Each row is a point on a landscape with many valleys, with its height.
From any point a ball takes the steepest step (drop divided by distance) to one of its 2 nearest points. It stops when none of these is lower. Distance is the straight distance between rows; heights are no part of it.
senod height 62.5: [ 31   3 -11  -3  17  20 -24  14  76 -14  26 -40 -17   8   2  11  -3  -4
 -28  40  -3  24  18  -5   9   3]
kegu height 54.7: [-11  18  61  15 -35 -12  -4 -10 -40   7 -12  38  -8 -33  43  13  -6  12
  -2  10 -18  -9 -21  10  -3  32]
Lan height 59.2: [ -2  16  50  31  -3 -27   6  18 -11 -12  21  17  25 -26  21   2 -47  17
  -8 -13 -22   4 -26  18  19  10]
Velad height 35.0: [ -2  15   8   4   1   4   4 -14   8  17  30 -28   0   0 -18 -45  21  -2
 -40   1 -14 -19  43 -23  -3 -18]
Doko height 32.1: [-37   5 -31  -5  28   8  -1  32  -7  11  34  17  11  -6 -10  22 -26  18
   3 -25   7 -40   2  20 -10   2]
Zale height 65.4: [ 13 -24  20   2 -21  21 -12  -4   6   4 -19  53 -15  13  36  13   9  25
  -5 -10 -15  -3   9   6  -3   2]
dukov height 56.8: [-18  42  11  16 -38 -37  27 -27  16 -18  60 -33  13 -27 -30   5 -18  -9
 -33  27  -1  -7   4   3  13  17]
nudum height 24.0: [ 10 -32  17   3 -16 -22   5 -27 -11  12  -8  -8 -39   4 -11   0  12  17
  -8  22 -23  11 -13 -18 -15   2]
tubo height 29.3: [-26 -24   6 -20  13 -10  -4  -3 -11 -16 -63 -13  -1  36  22  15  33  -1
  31 -17  -5  33 -14 -16   7  21]
Rof height 39.8: [  4   4 -10  -6   4  39  38 -14  -8 -30 -19 -29  32  19 -20  12 -11   3
   3  -4   8   2  21  -2   5  25]
vuzav height 54.3: [-29   6  -1   8  -2 -37 -19 -35 -28   3 -14   7  24   7 -26  13  15 -11
  27 -23  16   0  -6   3  -5  15]
safig height 62.6: [-17  50  -3   1 -21   6  24   5  15  17  55   4  16 -25 -12 -34   2 -44
 -24  33  -6 -15  24 -27   3   7]
resel height 62.7: [ -2   6  33  24 -10 -27  -8  11  -8 -20  -8  -7   0 -15   8  24 -42  25
  27 -10   5 -20 -23  18  16  -8]
lere height 55.2: [-18  15   4  26  11  31  16  10 -46  -3  -2   7  -4 -46  32   2 -11  17
   5  -2 -38  -8 -12  11 -16   7]
dodu height 42.4: [-23 -22  -5  -3   2 -27 -16  18   6  36 -31  31   6   0  26  18 -34  14
   0  -8  29 -45 -14   8 -27  -7]
koz height 36.1: [ -1  13 -18  15  11  19 -19   2  26  27  49  16   8 -44 -16   1   3 -19
  11   0  -2  11   9  -9  -4   3]
Negiv height 27.8: [ 14 -51  13  -3   6   0  26  -2  -2 -35 -50 -16  -3  30  23   8 -30  -9
  10  15 -12  21 -10 -21  14 -29]
Fabuf height 64.9: [-19 -11   8  -1 -14 -28 -11   9  21   0  25   8 -25   9  10  14 -20  -9
  -1  25  10  10 -41  -5  29 -15]
lozod height 59.5: [-25 -16  14  18 -36 -21 -18 -22 -13 -12 -20  65  41   5  26   1   7  -6
 -11 -18  15 -14  18 -13   5   4]
Gagi height 34.9: [  7   0   6 -28  -4  33 -14  15   0   7 -16  43   6   8  27 -15 -21   9
 -22 -30  27 -29   9 -12  13 -33]
dibi height 34.1: [-40  32 -26 -12   5 -10 -19 -12  34  21  37 -16  -8  14 -35   0  33   6
   8   1 -19 -19   3  16 -37  17]
kugud height 66.7: [ 24   3 -23   9  16  42  -3  17  50 -31  49 -35 -43  15   5  16   3 -25
  -5  42   8  -7  22  -6  -5  28]
pami height 67.4: [ 33   4  11 -13  13  30  14  11  27   7 -23 -72  -2  14  -8 -14  25  -4
 -12   2 -31  28 -20  21  25 -10]
fuli height 47.1: [ -6  -1 -33 -15  10   5 -28 -13  17  12  13  -8 -10  15 -17  27  12   4
  23 -10   8   0  -7  38 -22  20]
zudun height 48.9: [  8  -8  23  11  -2 -18  -2  -1 -18  -3 -35  13  31  28 -11  -4  -1  -6
  35 -43  14 -17  -4  -1 -12  -2]
gib height 46.1: [ -7   7  -6  -3 -16 -10  32  -9  -1  25  30  27   8 -23  -6 -11  -5  17
 -29 -14  -6   2  12   7   3   0]
paf height 29.8: [-37  21  -3   3   0 -11  -3  13  17  22   0 -32  -5  21 -26 -27  14  31
 -52 -23  37 -28  17  -2  -6 -27]
zos height 41.6: [-30  10 -16 -33  17  33 -24  16 -17  27  59  17 -14  -5  -2  31 -14 -21
   4  13  -7 -39  -8  15   0  -3]
zovaf height 40.2: [ 14 -12   4  11   8  -6   4   5  -3   5 -19 -22 -23 -37  27 -27  11  23
  -7   3  17 -12 -14 -17 -35   7]
Dadep height 75.0: [-26 -35 -30   6  14  22 -24  18   2 -15 -26 -11 -34   9  21  29   3 -22
  39  36   5  -9  -9 -17 -21   6]
danu height 26.5: [ 43  32   2   4  -6   4  17 -21  15  14  12 -42  10 -14 -37 -41  40  -9
 -22  -8  -2  15  38 -15  -3   0]
Tiko height 44.8: [ -6  -5   8   9 -12   8  25 -13 -31 -28 -26  -2  49  28 -11  21  -7  -1
  20 -53  29 -11  29  -2  -1   7]
bibag height 58.6: [-16 -23  -4  -2   9 -17  23  29  24  24   1 -18   9   0  -2   8 -12  -7
  19  23  10  17 -35 -15  37 -19]
Bip height 56.2: [ -9  28   6 -33  11  -7  48  10 -25 -34  -2   3   9   3  -2 -34  -6  25
 -23 -19  11  -5 -10   8  -2  26]
fur height 52.1: [ -1  16  39  10  -5  -4   9   0 -31   4  27  35 -28 -45  24  -1  31  12
  -4   3 -26  10  -6 -18  -1  27]
pid height 29.0: [ 19  -9 -10 -16   0  18 -26  22  31   4 -11  30   2  16   3  -6 -16 -25
 -12 -23  45  13  28 -27  36 -16]
baze height 71.3: [-13   5 -31   8 -21 -11 -33 -13 -22  30  -2  36 -27   1 -10 -20   6 -16
  -2  36  -5   3 -13  -1 -21 -25]
tef height 60.2: [ 34   1   9 -21   5  26   8 -13 -12  10 -46 -50   8  19 -26  -7   7   9
  13 -36 -17  17  -3  12  15 -11]
veg height 44.9: [  6   1  12 -21   6   6  13  20 -23 -34 -50 -32 -20  39   5  12  15  -6
  54  -8  -7   5 -23   7   4   9]
memi height 66.6: [ -5 -19  17  13  -8 -27 -31   2   3  -8 -13  16  -7  16   8   8 -47  -2
  15   9   7   3 -15 -27   4 -13]
dus height 49.3: [-44   4 -23  14  27   5  21  28 -38  10  -2  39  14 -58  55  21 -17  13
  27 -17 -25 -27  -4  15 -23   7]
gamu height 51.6: [ -9 -22  11 -19  13 -19  -6  -8 -40  33  21  31  -8 -25  33  36 -34  32
 -27   2 -31 -21 -28  17  -6 -27]
zaf height 50.5: [ 12 -43 -16 -19  38   7   4   4  26  -9 -36  -6  37   7  21  27 -21 -26
  33 -10  11  41  14 -20  30  -2]
vol height 46.6: [ 10   3 -29   1  10  10  -2 -27  28  -8 -10 -36 -16  34 -29 -10  -7  16
  -8   5 -17  32  17  11  -5  -3]
lak height 42.0: [  6 -35   6  -6  15 -22 -19  -5  -3   8 -63   1   8  11   7  21  29   1
  19 -21  -9  27 -16 -26   3 -28]
sovi height 35.6: [ 25 -15  -4 -19   2   6 -13 -51  11   3   1   3 -35  21 -15   0   3   7
 -17  16 -27  19  14   2 -31  19]
givum height 54.5: [  7  39  -2 -17   5  -6  32  -9 -26 -24 -13  15  17   7 -33 -52  14   5
   2 -20  -8  28   7   1  -7   9]
Fuzo height 59.7: [  2  47  -2  22 -20  11  24  -7  14 -13  54 -25   5 -30 -15 -28 -24 -11
 -19  15  19  -2  26  -8   6  20]
ran height 52.9: [  0  38 -15  15 -32 -35  21 -30   6 -47  40 -43 -10   8 -41   8   6   3
 -11   9  17   0  18   4  -2  18]
noz height 61.3: [ 35 -18 -14  22 -11   5  -1   6 -27   6 -17 -33 -37 -10   5   2  31 -20
  31  12 -10  -4 -16   6  -2 -12]
fup height 37.7: [ 48  35 -21  21  -3 -20   2 -19  22 -14  22 -47   5  15 -49 -29  33 -18
   4   7  -7  44  49   5  -2  29]
Nolu height 23.3: [ -9 -20 -20  -8  20  23 -15  -5   1  -8  14  21   9 -26  17  -3   6   0
  13   1 -12  20  -9  -3   6 -11]
Ludas height 52.0: [ 22   9 -22 -30 -30  19   3 -19   2   1  10 -11 -14  14  -3  58  21   1
  31 -25  24 -10  -1  29  -9  36]
Vedi height 74.8: [-34 -11 -26  31   4 -36 -47 -27 -13  13  -1  50  -2  -7  -5  -8   3   4
  21  18   0   8 -17   2 -34  -4]
Vutu height 70.8: [-21 -21 -17   2   4  44 -15  22  44 -32  13 -13 -28   8  29  14  -4 -18
  14  47  17 -11  -8  -9  13  11]
Golo height 77.1: [ 22 -18  -7  -6  24  23 -24  17  41   0  -4 -57 -16  22 -12   8  29  -6
   6  39 -27   9 -37  39   9 -34]
numaz height 38.2: [ 14 -23 -25 -12  18   5  -1 -25 -25   3  -1  -1  38 -23 -13   0  32 -24
  37  13   5  25 -11   1  -1   8]
sunun height 52.4: [ 14  19  29  16 -10  53  -5  12 -41  13 -18  11   7 -35  29  -4 -36 -16
  12  -3 -20 -30 -15  15   0  -7]
Mafup height 38.4: [-20  -3  16  -1  -1  -2 -43  12   2  18 -28  40  13  -2  38  14 -22  15
 -33 -33  41 -28  13   0  -3  -9]
sesum height 42.5: [ 20  19 -17   3  -9   0   5   3  35  25  20  29   7 -31  -9 -34  -1  -3
 -20 -12  22  17  28   1 -10  13]
gir height 38.5: [ 27 -32  -5  -5 -15 -31 -10 -26  -5  28 -39  -1   5  24  -9  -3  14 -17
   9  11  -4  22 -26 -12  -2 -13]
Fivi height 57.8: [-38  27  29  10 -31  -7 -22 -32 -18 -17  -7  34  54  13 -11   5  12  -9
  -8 -25  33  -3  -4   4  10  35]
Maboz height 42.2: [-48 -20 -29  20  32   8  15  35 -22 -16  17   8  20 -32  38  22  -7  12
   6  -9   8 -42  -8  16 -11  16]
sezas height 46.5: [  4 -44 -19   6  10 -21  28  41  18  -9 -36 -36 -20  14   9  19 -11   1
  28   4   9  19  -8 -17  23 -19]
Tavu height 12.8: [-53  35 -10  13  16  -7 -16  24  27  21  34 -25  -5  17 -26   8  13  24
 -13  -5  20 -27  20  10  -6  14]
beriz height 50.7: [ -4  37  24 -37  29  -8  36  35   8 -35  17  15  -4  13 -15 -30 -12  16
 -57  -4  11 -17  12  15  -5   7]
sino height 56.3: [  1  11   3 -19  24  34 -20   9  31 -17  -2 -40  -9  24 -12  -9 -22  11
 -25  16   8  22  17 -15  13 -18]
laka height 55.7: [ -5  -5   5   2  23  -3 -33  -8  -8  33   6  18  16 -17   5  11  -9  33
 -22 -14 -17 -19 -20  37 -16 -38]
Bizan height 15.4: [ 29   1  -4  -4  -6   7 -18  28  22 -32  -1   7 -10  52 -17 -12  12  -5
  17 -15  26  31  28  -8  35  -9]
roli height 48.7: [-27 -23 -19 -13  12  -8  11   6   4  42 -10   5 -14 -26  31  -3  -5  28
 -13   8   0 -29 -14  -4 -16  -7]
figir height 54.6: [ 25   2  29 -26 -15  -4  18 -11 -22   8 -35   7  13  11  -4 -14  11  23
  13 -37 -12   2 -25  19   8 -24]
megav height 41.5: [ -8  31  -4 -14   6  -7  18  17  15  -9   6 -11 -23   6 -14 -51   0  16
 -44  12  17 -18  14  -9   6 -26]
donu height 63.6: [ 43 -33  -2  -1 -23  17  -6 -24   4   8 -35  28  -9  -9  17  -1   3 -13
  -2   3  11   7  23 -14 -13  25]
Latuz height 66.8: [ -6  19 -20   3 -22 -11   7   0 -12   6  32   7 -13  -7 -22 -40  23 -38
  -2  36 -14  13  -8 -20   3  -9]
lam height 46.8: [ 16  28 -34   7 -12 -33  26 -18  30 -28  48 -37   1  32 -51  -2  41 -21
  -7  17   7  17  42  -9   4  14]
Renaf height 43.2: [ 38 -75  -6 -16  27  -5  10  -6  14 -26 -49 -18  41   8  34  17 -13 -43
  13  13   1  33 -13  -2  14 -10]
dop height 54.9: [ 20  11  30   6 -17   3  20  13 -39  -4 -20 -46 -24   7  -5   8  10 -17
  46   7 -14  12 -24 -15  18   3]
Niti height 30.1: [ -9  25  -4 -18  -6   8  16  11  19 -23  21  15  -9  35 -23  11   5  15
   5 -13  17  12  21  12  15   5]
vazo height 56.7: [ 13   5  49  21 -30  -9   3  -2 -31 -29   2  54  12 -22  39   6 -46   1
 -12   3 -23  -7 -10  -1  -1   0]
zugov height 47.4: [ 23  10   2   1  13  -4  19 -27 -31  -5  12  -2  26  -8 -42 -23  25 -21
  23   2 -15  40  10  -4   9   9]
simi height 68.8: [ 33 -12  -2  20   6   6 -19  34  13  15  -9 -26 -42   9   5  -3  15  15
  21  19 -11 -15 -36  20  -1 -48]
pobo height 48.2: [ 10 -16  20  -3  18  -3   1   3 -15   0  17  33 -17 -43  21 -26  28   3
 -32   7   3 -16   0 -18 -12  11]
biz height 61.7: [ 11 -52  12  29 -29 -12  -5 -18   4   8 -37  30  23  22   9   2  -3 -18
  -1  -1   1 -12  27 -24 -14   4]
Faso height 48.8: [-27 -14  10   4 -11 -26  14 -23 -30  36  30  33  16 -33   1  24 -24  35
 -45 -23 -42   7   4  13  12 -18]
sezu height 48.0: [ -3  38  20  -6   2  37  -9  25 -25  34  24   9  -1 -21   2   4 -28 -12
  -8   3 -12 -49  -7  23 -10   2]

For each start below, name the point where the ball stops.
Vutu: nudum
memi: zovaf
safig: danu

Call two points neighbours if one is among the 2 nearest of the other. Go from one point of each pair to the other, from neighbour to neighbour, staying as low as possible. Name the highest point that can't be avoided.
Tavu and Negiv: memi
tubo and nudum: lak
Bizan and zovaf: roli
danu and Tavu: megav
